Points, in no order, along strands that fork and pass close to each other.
In the rows, 128 means zero.
Two points are linked if the straight distance between their rows is under 126. Some points are linked to none.
rofu: [ 87 182 177 126 143 123 148 132 172  34 117  95 156 111 143 131  95 138
 159 120 121 136 102 109 150 118 139 109 106 168]
tavop: [116 143 154 140 152  72 169  76 144  73 126 139 122 150 132 158 109 105
 110 146 110 106 122 109 178  77 110 143 143 114]
Gon: [157 135 105 142  96 119 131 118 106 144  92 155  98 160  88  81 143  98
 122 152 125 115 126 189 132 116 143 129 158 102]
tubov: [157 156 148 171  85  61 148 124 146  69 129 157  97 110 126 113 144 123
  96 154 154 120  92 137 147  75 139  97 172  80]
mifu: [130 138 122 130 149  93 122  70 108  56  84  98 101 160 132 137 133 156
 109 133  99 168 176 157  85 157  86 128 150 163]
ferif: [128 105 122 120 123 172  90 140 144 111 159  76 174 135 139 149 149 168
 175  81  99 173 118 102  96 174 107 110 108 174]
nema: [ 93 175 151 100 212  95 160 125 135  53 129 136 147 114 183 124  93 166
 132 137 124 138 100 146 144  91 128  92 151 111]
vodi: [146 119  93 150 100 172 115 202 124 197 115 156  89 158 114  79 112 151
 136 126 157 158 127 189  99 120 121  58 165 140]
bom: [118 189 169 139  92 132 121 177 179  91  95 158 123 116 140 118 148 128
 127 156 154 147 103 156 155  98 150  68 135 120]
zoze: [142 142 142 111 109 141 143 162 155 105 143 174 141 150  97 105 136 137
 116 199 158 103 111 170 177 105 114  76 110  99]
budet: [194 105 128 134  64 209 126 166 142 154 131 155 130 106 165 172 156 165
 126 145 131 127 133  73 167 128 117 142 118 139]
lol: [ 95 141 124 146 108  90 111  94  87  66  74 129 116 105  92 134 155 116
  85  93 139 110 128 136 104 126 169 198 134  57]
fuge: [142 127 114 101 155 142 145 128  84 152 169 163 159 137 194 147  96 137
 133 140 149  73 121  63 114 121 118 133 138 124]
poku: [195  86 127 132  84 111 137 150  43 148 168 164  98 164 135 119 118  94
 113 144 152 108 124  94 124 138 104 110 149 117]
fivab: [ 83 145 132 172  46 206 120 161 136 198 105 136 116 114  90 161 133 124
 113 148 141 123 117 133 161  95 173 148 156 121]
pibof: [ 65 105 126 152 126 139 110 122 101 204 106 135 110 103  66 152 154 111
  85  99 116 164 100 160 122  91 161 158 171 130]
Kolil: [145  99 121 103 127 148 133 131 166 141 192  58 133 152 135 130 135 135
 154 123 101 134 157 142 149 176 103 123  69 175]
seta: [ 80 179 133 116 218 103 147  78 125  57 117 122 123 121 190 156  83 148
  94 133 137 140 132 163 125 128 115  59 142 109]
Balu: [113 112  87 110 234  94 161  94 150 133 149  84  91 143 177 161  99 165
 105  85 115 137 146 120  96 137  82  75 138  98]
kufos: [102 170 119 141  79 105 120 110  91 108  58 123  78 113 104 108 149 113
  90 122 138 131 116 162 122 106 176 184 159  74]
daru: [100 179 168 134 136 133 116 143 141  63 142 124 157 136 167 140 128 118
 144 117 118 164 112 109 116 146 126  82 121 172]
Foz: [173  66 128 156  89 139 132 154 124 136 148 169  96 175  88  72 119 113
 102 162 129 148 110 169 186 136 111  90 150 144]
nem: [128 151 111 147 138 142 116  83 131 108  55 118  97 149  80  60 123 106
 133 101 107 179 123 175 136 127 149 150 162 165]
bapo: [105 161 144 117 159 135 143 111  75  80 161 113 197  88 138 104  86 113
 161 137 145  72  95  95 117 153 156 147  95 139]
getod: [182  96 119  78  89 129 163 187  91 166 178 108 106 136 182 127 135 127
 121 127 165 123 163  91 121 149  90 102 104 125]
kipa: [119  94 132 126 136 115 117  58 147 169  84  98 128 104  53 115 162 127
  95 128 129 128 151 176 157 148 133 192  96 125]
Vetez: [ 86 149 113 138 139 134 111 127 125 106 111 126 147 146 118 112 130  86
 160 115 114 144 129  83  33 166 149 116 172 159]
suzuf: [127 145 143 136 116 149  88  88  51 109 128 116 122  93 108 100 146  83
 150  93 121 176  94  97  88 169 173 143 134 150]
buru: [176 100 124 100 125 192 117 167  89 174 158 157 183 101 145 131 133 167
 168 134 157  82 108 113 157 135 143 137  84  99]
kek: [161 124 111 126 122 164  87 123 130 142  65 132  86 155 146  66 145 181
  93 130 127 173 164 198 131 152 112 155 140 142]
diti: [115 124 125 110 172  80 127 105 123  80 173 127 176 146  99 100 138  89
 156 116 120 126  88 139 108 131 137 109 116 104]
guvi: [ 93 150 154 133 137  68 123 107 170  80  99 112 113  76  85 115 128  91
 128  95 151 140  81 124 146 100 172 155 107 114]
lazin: [121 165 152 134 113 130 118  71  76  73 128 109 126 101 143 130 129  91
 145 125 130 147 108  60  97 160 140 132 132 169]
Lef: [127 121 109 108 191 160 170 139 104 156 175 105 133 129 197 154  74 151
 137 129 115  67 149  74 148 146 117 138 122 137]
Lubor: [124 142 101 175  64 196 127 165 134 214 127 148  89 130  70 136 114 131
 125 163 133 124 127 143 125 101 156 137 181 123]
Selof: [116 130 105 116 246 116 157  78 135  97 135  98  94 144 169 151  97 195
 102 118  97 118 142 131 135 126  86 113 140  88]
Fisu: [ 99 116 133 128 187 149 130 111 109 107 175  99 177  81 133 158  84 167
 160 114  96 101 121  69 121 131 110 176 120 164]
Sil: [115 140 128 136 135 120 112 123  85 133 155 174 162 123 152 133 116  90
 124 125 139  89 102  69  98 123 137 141 142 106]
vopob: [150 102  88 135 119  58 144  89  88 116 121 175 122 173 135 125 158 139
 127 126 131  95 142 139  90 119 114 106 173  72]
fupa: [189  88 122 108 104 120 159 192  84 156 153 103  79 168 165 117 109  98
 103 135 147 123 188 126 143 164  78 104 119 168]
veti: [141  86 127 117 146  82 117 114 114 125 170 136 147 180 101 105 150  94
 145 114 115 144 112 153 128 139 124 107 128 115]
mafaf: [126 144 129 121 162 132 159 101 186 118 131  72 108 155 127 166 124 140
 126 160  90 121 183 127 166 128  83 130 105 162]
namo: [124 150  94 120  95 182 126 168 169 187  97 139 151 137 101 137 158 142
 153 172 145  79 149 152 131 110 143 127 120  92]
lodur: [115 111 175 155 110 124 121 112 132 161 110 139 140 118  63 120 126  68
  89 132 130 104 116 138 183 127 138 166  92 131]
pogin: [165 104 100 140  80 121 156 182 148 173 146 149  93 149 159 145 109 115
 103 167 133  95 176  97 102 127  84 107 159 156]
vune: [ 95 159 128 107 171 114 132  77 149  57  99  90 122 144 134 161 133 168
 124 153 114 154 158 128  95 139  90 111 133 153]
gote: [124 159 129  89 171 109 133 141 133 101 129 151 168 158 147 113 145 144
 144 159 154 120 119 176 112 118 124  68 104  95]
Vuvaf: [125 122 109 100 150 116  95 102 114 141 112 137 152 115  90 124 161 153
 111 127 144  99 118 158 116 111 129 183 103  57]
Bisi: [106 106 113  95 234  96 152 106 110  87 181 101 160 140 128 123  96 169
 164 128  98 124 106 139 122 116 110 119 127 110]
Rutub: [141 149 165 137 138 126 122  75  63 126 120 136 159  84  99 142 124  79
 110 131 152  79 115  87 124 149 140 170  74 148]
lapa: [145 127 163 170  82 142 122 129 130 131 142 185 122 112 113 162 109 106
  95 165 133  97 113  63 159  90 106 163 148 134]
Mik: [109 118  88 102 193  92 149 131 157 168 131 119  90 130 209 177 101 168
  95 107 142 137 171 137  98 118  76  64 146  90]
losag: [128 128 128 102 163  96 103 121 117 106 117 112 129 162 133 113 143 141
 145 143 127 181 159 200  96 165 102  68 112 145]
lagez: [132 132 135 145 107 151  97 190 119 145 113 171 118 151 131  87 128 112
 145 138 147 166 128 204 122 142 129  45 142 144]
Raret: [105 115 117 117 138 181  72 145 110 169 153 123 175 110 115 146 160 130
 163  70 132 152  95  97  94 148 162 147 111 113]
Mosa: [ 73 151  96  86 184 134 138  97 149  70 113 113 186 113  99 117 122 147
 172 146 135 101 118 123  50 136 135 116 132 119]
tep: [108 126 117 132 125 169 103 126 191 177 104 106 163 100  91 146 162 137
 156 110 105 133 147 116 134 133 144 175 112 137]
fenu: [ 97 173 118 136 101 186 114 164 133 163 104 123 173 154 109 125 149  95
 165 138 137  91 136 143 120 148 180 118 104 114]
Deg: [ 91 166 108 124 145 100 136 123 141 110 131 175 174 134 143 116 122  91
 129 132 134 101  98  94  76 114 150 110 171 100]
gadup: [170 128 119 122  86 177 106 143  45 186 116 148  95 137 126  91 144  99
 150 127 149 134 122 108 109 145 150 122 144 129]
ral: [138 108  93 120 133  87 153 133 151 159 140  98 110 167 149 128 115 107
 137 121 102 126 179 107  81 156 103 130 147 165]
gofu: [130 120 142 165  87 106 129  89 116 159 103 158 100  90  48 149 135 157
  60 138 154 101  99 165 154  80 141 166 123  56]
Zor: [160 118 104 120  81 170 119 151 135 192 123 111 130 103 157 135 151 123
 156 103 118 119 172  80  91 166 139 167 102 154]
nila: [144 119 118 126 124 116 145 143 135 142 157 172 153 144  94 116 117 106
 121 184 143  62 111 142 150  90 121 123 111  91]
tati: [ 90 116 122 117 190 142 128 121 159  95 143 102 181  87 106 147  98 182
 180 117  91 131 113  94 115 111 114 159 132 159]
fedu: [146 151 180 119 110 177  98 121 105  88 132 138 163 107 160 130 165 143
 168  90 135 179  72  91 153 139 161 113 111 127]
zun: [111 163 171 148  76 177 108 174 173 110  90 141 154 140 133 123 148 127
 139 118 134 156 103 135 178 122 163  98 125 130]
Sos: [157  96 104  89 116 103 153 190 119 183 189 108 145 152 167 118 125 108
 136 126 159  90 160  94  97 144 105 120 103 119]
rofa: [ 71 167 150 124 150  89 159  89 176  27 115  88 131  91 121 134  68 125
 150 124 117 117  96  84 128 106 133 139 122 172]
kad: [163  76 122 135 119  84 150 188 106 143 176 150  98 182 141 142 114 115
  98 147 145 130 147 157 140 123  74  47 139 125]
Kopal: [148 107  64  85 157  89 182 133 164 174 158 137 139 119 165 132 116 150
 132 151 130  70 150 127 103 101 104 144 127  92]
Ges: [164 116 132 107 137 104 133 103 142  99 130 148 116 134 141 147 130 188
  92 159 125 107 137 134 181  76  84 185 124  89]
bil: [ 60 118 122 154  68 212 114 151 133 210  97 115 159 112 106 182 147 132
 121 116 140 142 117 148 164 101 184 153 138 128]
Nenef: [113 170 142 112 175  63 147 131 152  53 136 137 148 106 162 101 124 133
 129 134 148 133  81 133 140  88 146  99 144 101]
Gori: [ 90 157 166 145  86 197 119 145 122 122  81  95 175  87 123 157 120 128
 147  72 156 134  79 124 178 133 210 154  70 118]
Vos: [121 113 127 113 165 169  91 154 110 138 157 134 209 102 124 133 125 168
 188  83 123 129  91 105 117 139 154 153 100 114]
mur: [148 178 153 169  93 101 153 131 167  90 130 185 103 119 116 132 114 138
  94 185 153 126 102 123 120  72 123  80 179  97]
naz: [187  96 132  86 104 178 113 152  82 164 165 159 133 124 139 127 163 139
 155 141 169 123 105  98 160 137 130 104  88 106]
dal: [ 46 119 162 145 124 142 117 113 135 174  79 126 106  86  66 160 150 114
  88  83 127 180  93 143 153  93 175 164 138 135]
radis: [ 85 171 143 136 104 152 106 141  80 127 138  74 141  77 118 109 151  64
 122 100 170 134  87 130 146 156 217 144 107 130]
Molot: [ 58 118 155 154 123 147 105  92 139 138  74 106 103 102  52 112 129  99
 123  81 108 199 106 137 143 129 173 165 144 160]
budat: [136 166 114 175  70 159 142 158 142 157 135 166  91 141  55 122 114 129
 113 202 154 122 122 149 110 110 151  95 175  90]
tova: [156 122 100 129  86 157 100 117 138 163  77 118  85 137 127  87 158 160
  88 140 114 126 169 171 130 141 124 209 141 116]
nibi: [171  83 103  94  92  96 164 187 160 187 148 117  99 147 144  80 135 115
 127 122 119 146 172 169 114 140 102 113 119 149]
petif: [145  74  78 150 140  68 136  86 114 138 119 117 126 140  77 120 139 101
 153  99  92 120 162 135  92 155 118 161 148 144]
dil: [128 167 176 166  79 190  99 165 151 107  72 131 151 141 152 139 147 127
 146 108 116 173 131 121 148 155 156 103 134 174]
Noko: [ 69 177 128 124 105 172 109 166 123 130 136 106 171 124 111 108 152  83
 155 115 153 124  94 157 137 137 208 113 106 102]
soman: [ 93 152 169 110 223 106 168 132 127  77 127 122 132 123 169 134  84 186
 146 146  89 136 113 130 180  96 125 105 151 113]
kevog: [ 58 157 132 143 172 133 137  81 142  54 129  67 118 142 131 164  92 133
 120 139  98 134 129 133  99 138  76  56 131 179]
vef: [117 145 139 161 133  82 152  91 110  71 135 112 124 173 134 129 107  68
 127 129  94 127 140 119 112 153 120 102 156 174]
Bif: [133 144 139 129 139 107 152 119 135  99 103 159 103 164 150 158 121 124
  93 195 135 112 168 163 148 108  84  76 137 128]
sud: [146  93  94 122 159  55 165  95 110 117 144 129 106 189 158 151 142 133
 122 113 115 116 163 138 121 124  95  96 158 102]
fela: [135 171 155 163 100 177  93 169 112 130  85 166 114 145 160 113 130 115
 142 117 115 170 140 118 107 148 134  95 164 188]
napir: [101 140 119 107 143 162 106 102 199 118  83  94 161 101  87 148 159 180
 170 116 113 151 138 119 125 128 127 167 108 132]
Kezek: [ 96 167 150 109 169 151 171 112  73  70 154  98 172  99 177 124  63 148
 160 147 121  85  97  94 142 157 151 115 124 152]
sume: [ 98 105 116 131 115 177  76 158 125 199 146 133 142 134 111 127 165 123
 146  91 121 159 106 126 119 132 163 141 143 115]
Nuzaf: [132  85 106 166 129  75 136  94  97 152 145 144 142 138 110 154 124  72
 121 102 109  89 151  77  94 145 120 167 151 139]
lupi: [183  98 115  97 140 106 138 119 146 121 162 139 106 151 143 134 151 175
  98 166 127 116 137 159 163  87  81 140 116  83]
bedud: [154 112 126 123 123 160 143 145 195 145 167 121 131 113 167 168 132 139
 133 125  85 125 162  95 179 117 105 171  98 163]
dapi: [140 108 131 120 140 121 116  80  69 134 177 100 167 117  99 137 114  98
 137 129 132  81 128  97 102 170 115 160  71 152]
Pepup: [ 99 165 179 134 143 132 111 144 108 100 129 123 159  46 123 118 106 111
 138  83 153 112  71  94 156 126 183 167  86 133]
Zag: [112 187 133 130  55 105 116 132 125  91  67  95  55 117 129  93 143 123
  86 134 170 121 105 174 149 111 190 161 131  81]
Zavo: [100 151 172 138  73 181 135 169 169 111  98 126 147 108 125 116 121 111
 136 112 165 112  79 134 212 116 195 126  80 119]
mamu: [117 124 121 116 191 165 152 105  94 136 167  83 146 102 175 162  74 177
 157 121  95  85 142  63 140 149 118 160 131 151]
puvep: [180 108 134 115 124 135 132 165  63 143 144  96  90 169 166 108 101 112
 137 111 146 155 178 134 131 177  86  96 119 195]
Zuko: [100 121 109 129 117 123  86 106  97 117  99 113 139 132  82 127 159 133
  77 108 136 101 147 156 109 147 152 226 106  67]
teder: [133 131  83 127 121  77 144  88 111 131 110 177 137 154 137 130 139 145
 111 156 153  74 124 126  63 111 122 111 174  55]
Mus: [133 155 163 144 127  91 133 120 140  82 104 138 112 159 126 101 134  89
 123 145 103 165 136 160 143 130 125 101 151 166]
rozi: [125 130 125  97 227 111 151 109 125  95 138 113 109 133 173 142 113 209
 115 134  95 135 143 134 164  94  91 147 140  89]
Mek: [137 128 111  99 192 138 160 156 184 134 153 108 128 131 183 166 137 188
 149 128  98 142 165 156 147 117  96  97  95 135]
nogo: [143 156 143 178  81 176 100 165  96 140 120 173  88 143 135  91 120 104
 116 112 118 167  99 126 127 115 148 111 186 153]
vugef: [ 77 143  86 106 163 132 126 111 157 100 106 109 167 139 110 139 130 142
 170 137 127 120 146 107  21 153 129  95 148 145]
Nul: [155  85 107 110 133 109 131  77 177 161 132  95 125 120  93 106 156 118
 126 141 101 135 163 163 148 150 118 179  95 144]
tutud: [109 158 171 179  83 115 118 131 141 135 103 172 119  98 105 143 115  75
 102 136 129 103 108  75 142  85 137 165 145 130]
kot: [136 120 111 143 175  97 159  78 154 112 140  60  71 169 134 162 126 136
 109 129  73 145 179 138 129 145  76 108 126 151]
dires: [ 96 138 124 146 122 124 119  70 127  85  64  88  96 113  52  74 126 102
 135  99 112 178 110 164 136 137 164 162 151 157]
nizi: [162  96 143 128 137 185 113 193 112 152 143 154 201  97 158 141 120 189
 173 111 114 107  98 114 169 117 151 156 113 108]
fud: [140 121 146 134 140  84 164  82 140  94 116 160 110 135 117 162 110 141
 100 162 119  94 130 120 199  53  93 160 134  96]
Pas: [152 114 101 121 130  99 128 167 150 165  89 126  83 118 176 134 114 146
 139 129 136 171 218 184 100 133  80  89 140 174]
sata: [ 98 131 123 109 178 116 116 118 139  90 142  84 143 161 135 149 131 148
 160 143 118 165 149 181  99 162  87  46  86 160]
tev: [162  85 127 113 130  93 111 108 143 146 150 149 120 165 113 115 161 132
 125 138 116 150 117 154 146 108 105 118 137 105]
lobof: [181  78  90 107 106  66 187 105 160 155 150 119  76 130 144 125 143 115
 111 114  81 134 179 155 126 122 100 165 123 120]
Giveg: [156 124  82  92  93 138 113 120 152 171  98 107  97 124 140  88 178 152
 109 140 113 121 178 172  92 157 131 196 114 102]
telir: [114 104 120 158 159  99 109 111  92 159 148 168 165 104 106 151 128  90
 114  87 128  91 109  74  76 129 134 161 141 111]
Zede: [169  82 131 117  91 176 143 172 199 152 163 135 123 124 165 148 154 150
 121 138 108 144 145 114 186 125 109 135 105 160]
funo: [190  94 122 174  75 116 122 151  52 143 157 181 102 165 115  91 114  85
 121 115 134 119 110 121 117 132 116 119 173 126]
pugi: [ 91 120 113 110 204 130 145  98  81  87 203  81 154 151 151 138  73 143
 146 112 109  93  94  92 101 152  99 106 126 134]
gete: [159 102 145 135 100 121 136 175 127 117 174 170 119 173 107 112 129 115
 103 179 139 134 111 162 156 126 106  61 131 124]
fonab: [ 66 145 131 146 183 139 120 109 132  96 147  72 127 149 152 175  84 130
 142 129 114 138 152 151 108 163  80  33 106 162]
Rubod: [173  80 134 115  89 179 118 111 132 165 151  83 128 125 137 110 144 129
 151 119 120 149 157 121 159 193 130 157  84 190]
tunem: [102 105 153 134 123 118 125  74 130 156  74 116 119 117  51 108 150 102
  88 126 136 125 118 181 178 126 154 170  97 100]
Gok: [ 80 163 148 134 178  86 176  70 156  50 127 109 130 128 145 153  65 119
 122 118 108 114 109  84 151 102 123 135 155 140]
sim: [159  75 105 149  81 152 117 155 150 227 141 138  98 101 112 108 133  98
 108 117 108 117 148 126 122 134 135 177 132 144]
Sisel: [134 146 136 100 152  81 107 128 104  88 123 152 136 153 158 120 155 136
 116 154 152 158 135 193  91 139 113  63 117  95]
nibo: [164  89 116 116  58 148 154 160 157 206 148 134 109  93 154 123 135  96
 124 110 100 118 170 105 108 147 129 178  89 150]
Fil: [148  93 101 141 107 114 113 146 144 208 140 148 120 121  94 126 147  94
 118 136 125  91 139 129 110 117 130 158 134 110]
digi: [107 131 101 144 117 146  98 114 121 131 115 105 136 138 103 125 121 102
 164 113 104 134 152  70  46 169 125 151 156 184]
zugu: [172 143 117 171  85 132 144 167 150 148 141 185  94 150  75 137 111 158
 108 198 154 136 144 132  94 123 114  65 172 118]
loko: [190  87  84 137  94 123 143 199 135 194 132 136  88 149 121  65 108 142
 123 108 144 144 144 172 106 116  95  94 162 143]
Dukod: [115 129 115 134 112 157 104 120 154 151 125 107 146 125 117 144 140 116
 160 120 103 125 158  81  93 161 124 166 121 178]
sabed: [ 95 145 157  95 133  96 101  91 165  35  88  91  94  78  97 109 136 151
 133  89 150 181  76 130 130 121 170 166  89 103]
figos: [113 141 145  69 181 107 107 103 119  62 131 128 169 107 106  90 133 177
 146 116 137 151  83 154 133 119 142 158  99  70]
lon: [153 152 134 157 118 113 144 148 155 124 159 193 123 140 118 148 109 161
 112 181 150 125 106 113 105  80 107  80 175  96]
nideg: [143 111  92  87 126 130 171 184 155 185 181 123 154 125 183 130 111 124
 147 121 139  74 152  99  99 130 117 139  99 122]
Nekog: [119 148 156 149 124  98 139  81  93  69 152 114 141 142 138 134 112  66
 127 125 111 122 121  80 119 152 128 141 140 160]
Nopep: [140 157 172 121 142 165 114 134 108  78 152 133 161 134 182 160 131 155
 153 105 119 165 103  89 152 134 128 103 113 157]
bera: [ 97 137 154 160  78 129 117 118 141 144 108 144  86 106  82 110 145 110
 103 131 136 162  75 162 170  81 167 129 161  92]
Zemo: [ 83 133 146 145  83 221 102 143 118 167  90 104 171 111 120 170 148 129
 140  90 146 143  97 126 169 133 194 159 105 118]
terez: [147 127 107 127 157  94 138  78 118  91 116  67  72 167 154 152 136 159
  92 139  97 146 199 170 116 164  75 131 116 142]
pog: [ 83 160 179 151 118 117 109 157 142 135 115 126 101  50 113 142 107 104
  94  72 164 118  61 106 177 101 195 157  86 133]
dul: [ 80 167 173 165  83 142 117 146 139 143  95 145 109  77 100 147 117  85
 102 104 146 119  87  98 162  95 177 167 113 127]
ran: [120 113  97 110 158  67 126 144 128 162 116 150 115 144 186 153 122 152
 119 129 159 152 175 148  58 123  86  55 162 113]
zoni: [ 80 135 147 104 163 134 121 108 170  88  95 114 169  82  74 134 115 169
 176 106 119 140 101 117 138 101 139 164  97 134]
nuz: [170 117 153 189  73 129 106 130  80 131 136 179  93 134 121 102 121  83
 107 116 110 142  98 111 143 109 136 141 183 140]
Bod: [132  71 160 154  75 184 113 142 123 153 140 158 114 145 100  81 135 104
 103 160 141 146  97 141 204 141 144 122 124 125]
mego: [140 118 173 162 124 116 124  98  98 144 128 146 154 110  81 146 119  69
  86 128 130  76 131 102 155 138 126 185  91 152]
nom: [114 150 148 122 144 131 115 139 174 113 117 163 159 131 130 139 139 146
 150 126 110 143 112 109 143  83 115 127 140 126]
gom: [110 142 158  87 133  98  97  85 135  37 108 100 133 121  98  95 143 154
 117 109 142 158  95 149 140 140 145 170  94  86]
magil: [172 117 126 168  77 137 143 157 138 142 155 175  95 153 126 159 106 116
  90 185 126 102 146  77 139 112  89 123 171 151]
Kevi: [106 202 143 129  92 111 121 150 168  98  67 123  85 103 133 100 158 125
 113 150 162 145 102 149 136  93 170 104 148  93]
gumu: [153  70 156 142  90 188 104 111  77 177 127 137 114 125 101  84 138  85
 105 134 146 134 121 133 182 166 151 157 105 145]
fir: [184 118 106 101 108 165 121 129 107 196 127 134 137  78 161 163 168 131
 162 111 148 109 147  65 109 138 138 150  98 121]
Fomiv: [112 114 106 112 164 134 111 146 180 117 138 100 164 134 146 160 157 170
 177  94 103 174 143 109  72 146 105  95 126 166]
Tur: [131 107 112 107 156 115 123 109 101 119 190  96 163 156 131 135 102 110
 152 126 121 103 126  88  98 161 107 135 101 145]
Zirar: [185 120 134 101 111 153 130 152  67 147 108 108 100 144 178 143 139 138
 163 120 152 164 181 110 121 179 104  74 117 188]
vudu: [139 164 168 114 126 166 113 113  91  82 129 113 168  60 146 122 146 130
 169  97 154 149  70  94 160 135 178 127  87 124]
sigen: [145 114 117 165  91 117 108  93 116 173 118 154  96 105  65 143 156 159
  81 139 141 124 114 155 123  89 135 163 157  53]
pag: [165 125 100 115 136 146 102 142 155 153  65 130  90 136 147  93 141 172
 138 118 126 189 190 204 117 150 100 113 133 178]
Bof: [114 127 117  78 213  91 137  99 110  87 137 136 175 119 129 110 113 178
 158 145 120 110 109 142 107 107 127 155 133  82]
zodi: [128 158 152 140 134  61 124 130 155  72 138 152 121 110 144 104 149 107
 118 127 142 143  75 124 143  82 145  98 156  96]
tesu: [127 152 107 107 127 130  91 137 142 148  91 147 122 143 127 121 177 175
 136 143 133 148 136 154  84 110 129 117 142  88]
Dumu: [ 94 164 167 128 175 155 179 168 103  81 134 117 180 131 187 133  63 152
 164 156 110  82 128 128 177 145 149 105 125 142]
lemen: [151  90  97  88 137 102 136 103 158 136 153  64 121 159 109 100 151 138
 152 131 103 149 157 170 111 167 104 123  93 157]
mor: [115 123  99 120 134 136 140 176 166 147 132  86 159 137 192 178 122 155
 162  89 125 143 186 107  57 170 106  84 115 170]
bigeb: [194 100 144 102 102 135 124 132  60 147 170 169 104 136 151 134 148 120
 135 144 155 141 102  74 137 117 110  99 130 114]
Vemul: [ 93 150 136 117 170 123 117 130 113  84 170 118 198 105 112  98 107 100
 161 116 133 109  80 109 104 141 155 129 100 120]
mig: [141 134 128 119 157 141 166 121 211 132 130 105 117 118 148 170 125 154
 130 150  84 119 174 109 184  94  95 169 109 155]
feko: [115 144 156 144 127  47 132 110 157  97  92 149  97  58 105 127 116 111
 103 102 151 110  75 133 166  69 170 157 105  89]
nol: [131 121 136 137 107 108  74 139 141  90 113 134 121 174 148 122 154 176
  66 125 104 146 157 147 113 140  94 184 148 116]
fered: [160  80  96 142 113  94 134 150 126 186 179 164 141 138 109 126 124 105
 121 144 148  65 123 119 111 107 114 132 125  87]
zare: [ 98 102 131 162 101 176  80 145  87 211 142 143 121 114  98 129 143 107
 106  99 125 158 100 130 129 121 161 155 152 118]
nep: [118 157 146 106 160 145 149 176 138 102 133 154 197 144 152 119 105 141
 170 158 134  88 123 150 158 116 138  96 101 127]
nipo: [162 124 138 114  79 179 136 152 106 121 140 161 128 146 122 131 128  98
 111 192 147  88 139  98 189 147 113 136  95 144]
Div: [120 140 158 160 100  74 145 101 134 124  83 163  97  71  73 143 120 119
  84 130 158  85  90 147 158  64 151 162 109  69]
gigu: [ 90 142 147 154 108 154  92 109  67 122 128  93 129  89  84 101 138  65
 123  89 129 160  95 127 113 169 187 164 128 150]
Mogol: [142  99 126 117 175 126 138 150 142 136 192 136 124 166 165 153 109 139
 122 133 111 117 127 100 158  97  83 110 130 122]
Zerar: [142 135 115 110 126 148 131 141  91 138 124  71 131 137 201 179 126 159
 162 101 150 148 179  85  70 188  99  70 115 175]
Pama: [144  83 105 138 161  61 170 139 116 148 153 121  81 180 163 159 118 112
  98 111 134 120 171 149 130 125  75  55 152  97]
raz: [141 101  89 164 137 123 119  94 110 141 101 127 115 157  71  79 116  86
 144  88  96 143 137 158 124 142 137 165 157 171]
tes: [177  58 132 123  90 175 121 120 111 180 148 120 110 131 125  83 136 100
 120 134 134 133 152 124 177 182 131 166  96 174]
Famov: [137 164 139 144 126 124 112 115 134  99  56 144  94 147 113  71 134 114
 127 126 108 182 132 180 134 124 133 114 166 170]
Nos: [168 113  79  85  92 115 150 149 173 193 114 119 101 120 144  92 164 138
 137 137 115 129 172 166  86 130 120 141 117 111]
gomo: [ 93 167 127 130 160  81 141 117 143  91 118 163 146 148 174 135 125  99
 111 142 130 132 127 121  77 130 130  72 174 133]
vonad: [144 102 101 132  99 112 164 205 157 178 132 132  77 124 177 155 100 120
 106 149 139 132 207 154 112 129  74  69 137 158]
napu: [137 113  59 100 159  91 153  99 142 161 128 166 156 122 146 135 121 157
 120 153 144  60 134 117  78  98 111 155 156  70]

Follow the links from the first point to the second, and from the first to the third. Name the last point that the two ways share.
Mosa / Deg / Bod -> Dukod
kad / zoni / Mosa -> Dukod
Rubod / Vetez / teder -> gete
kufos / fela / Zemo -> zun
sud / napir / tunem -> gete

A fork is a point with three links. Follow the links from the first point to the second and name the forks in between, in order.
Nuzaf / Molot -> nem
Fil / kad -> gete
Selof / tubov -> nema
Zavo / Zuko -> zun
napir / zoze -> Dukod > Zor
Zor / mamu -> Dukod
zare / gomo -> nem > Sil
tati / petif -> Sil

A fork is a point with three links, a tip a point with one. Leave the first point through the second and follow the links. Name the first fork or tip that comes.
zun / Zavo -> nema
lapa / magil -> lagez
nem / Famov -> namo
puvep / fupa -> gete
zoni / tati -> Sil
sabed / guvi -> sigen
mur / lon -> zun
kot / mafaf -> budet
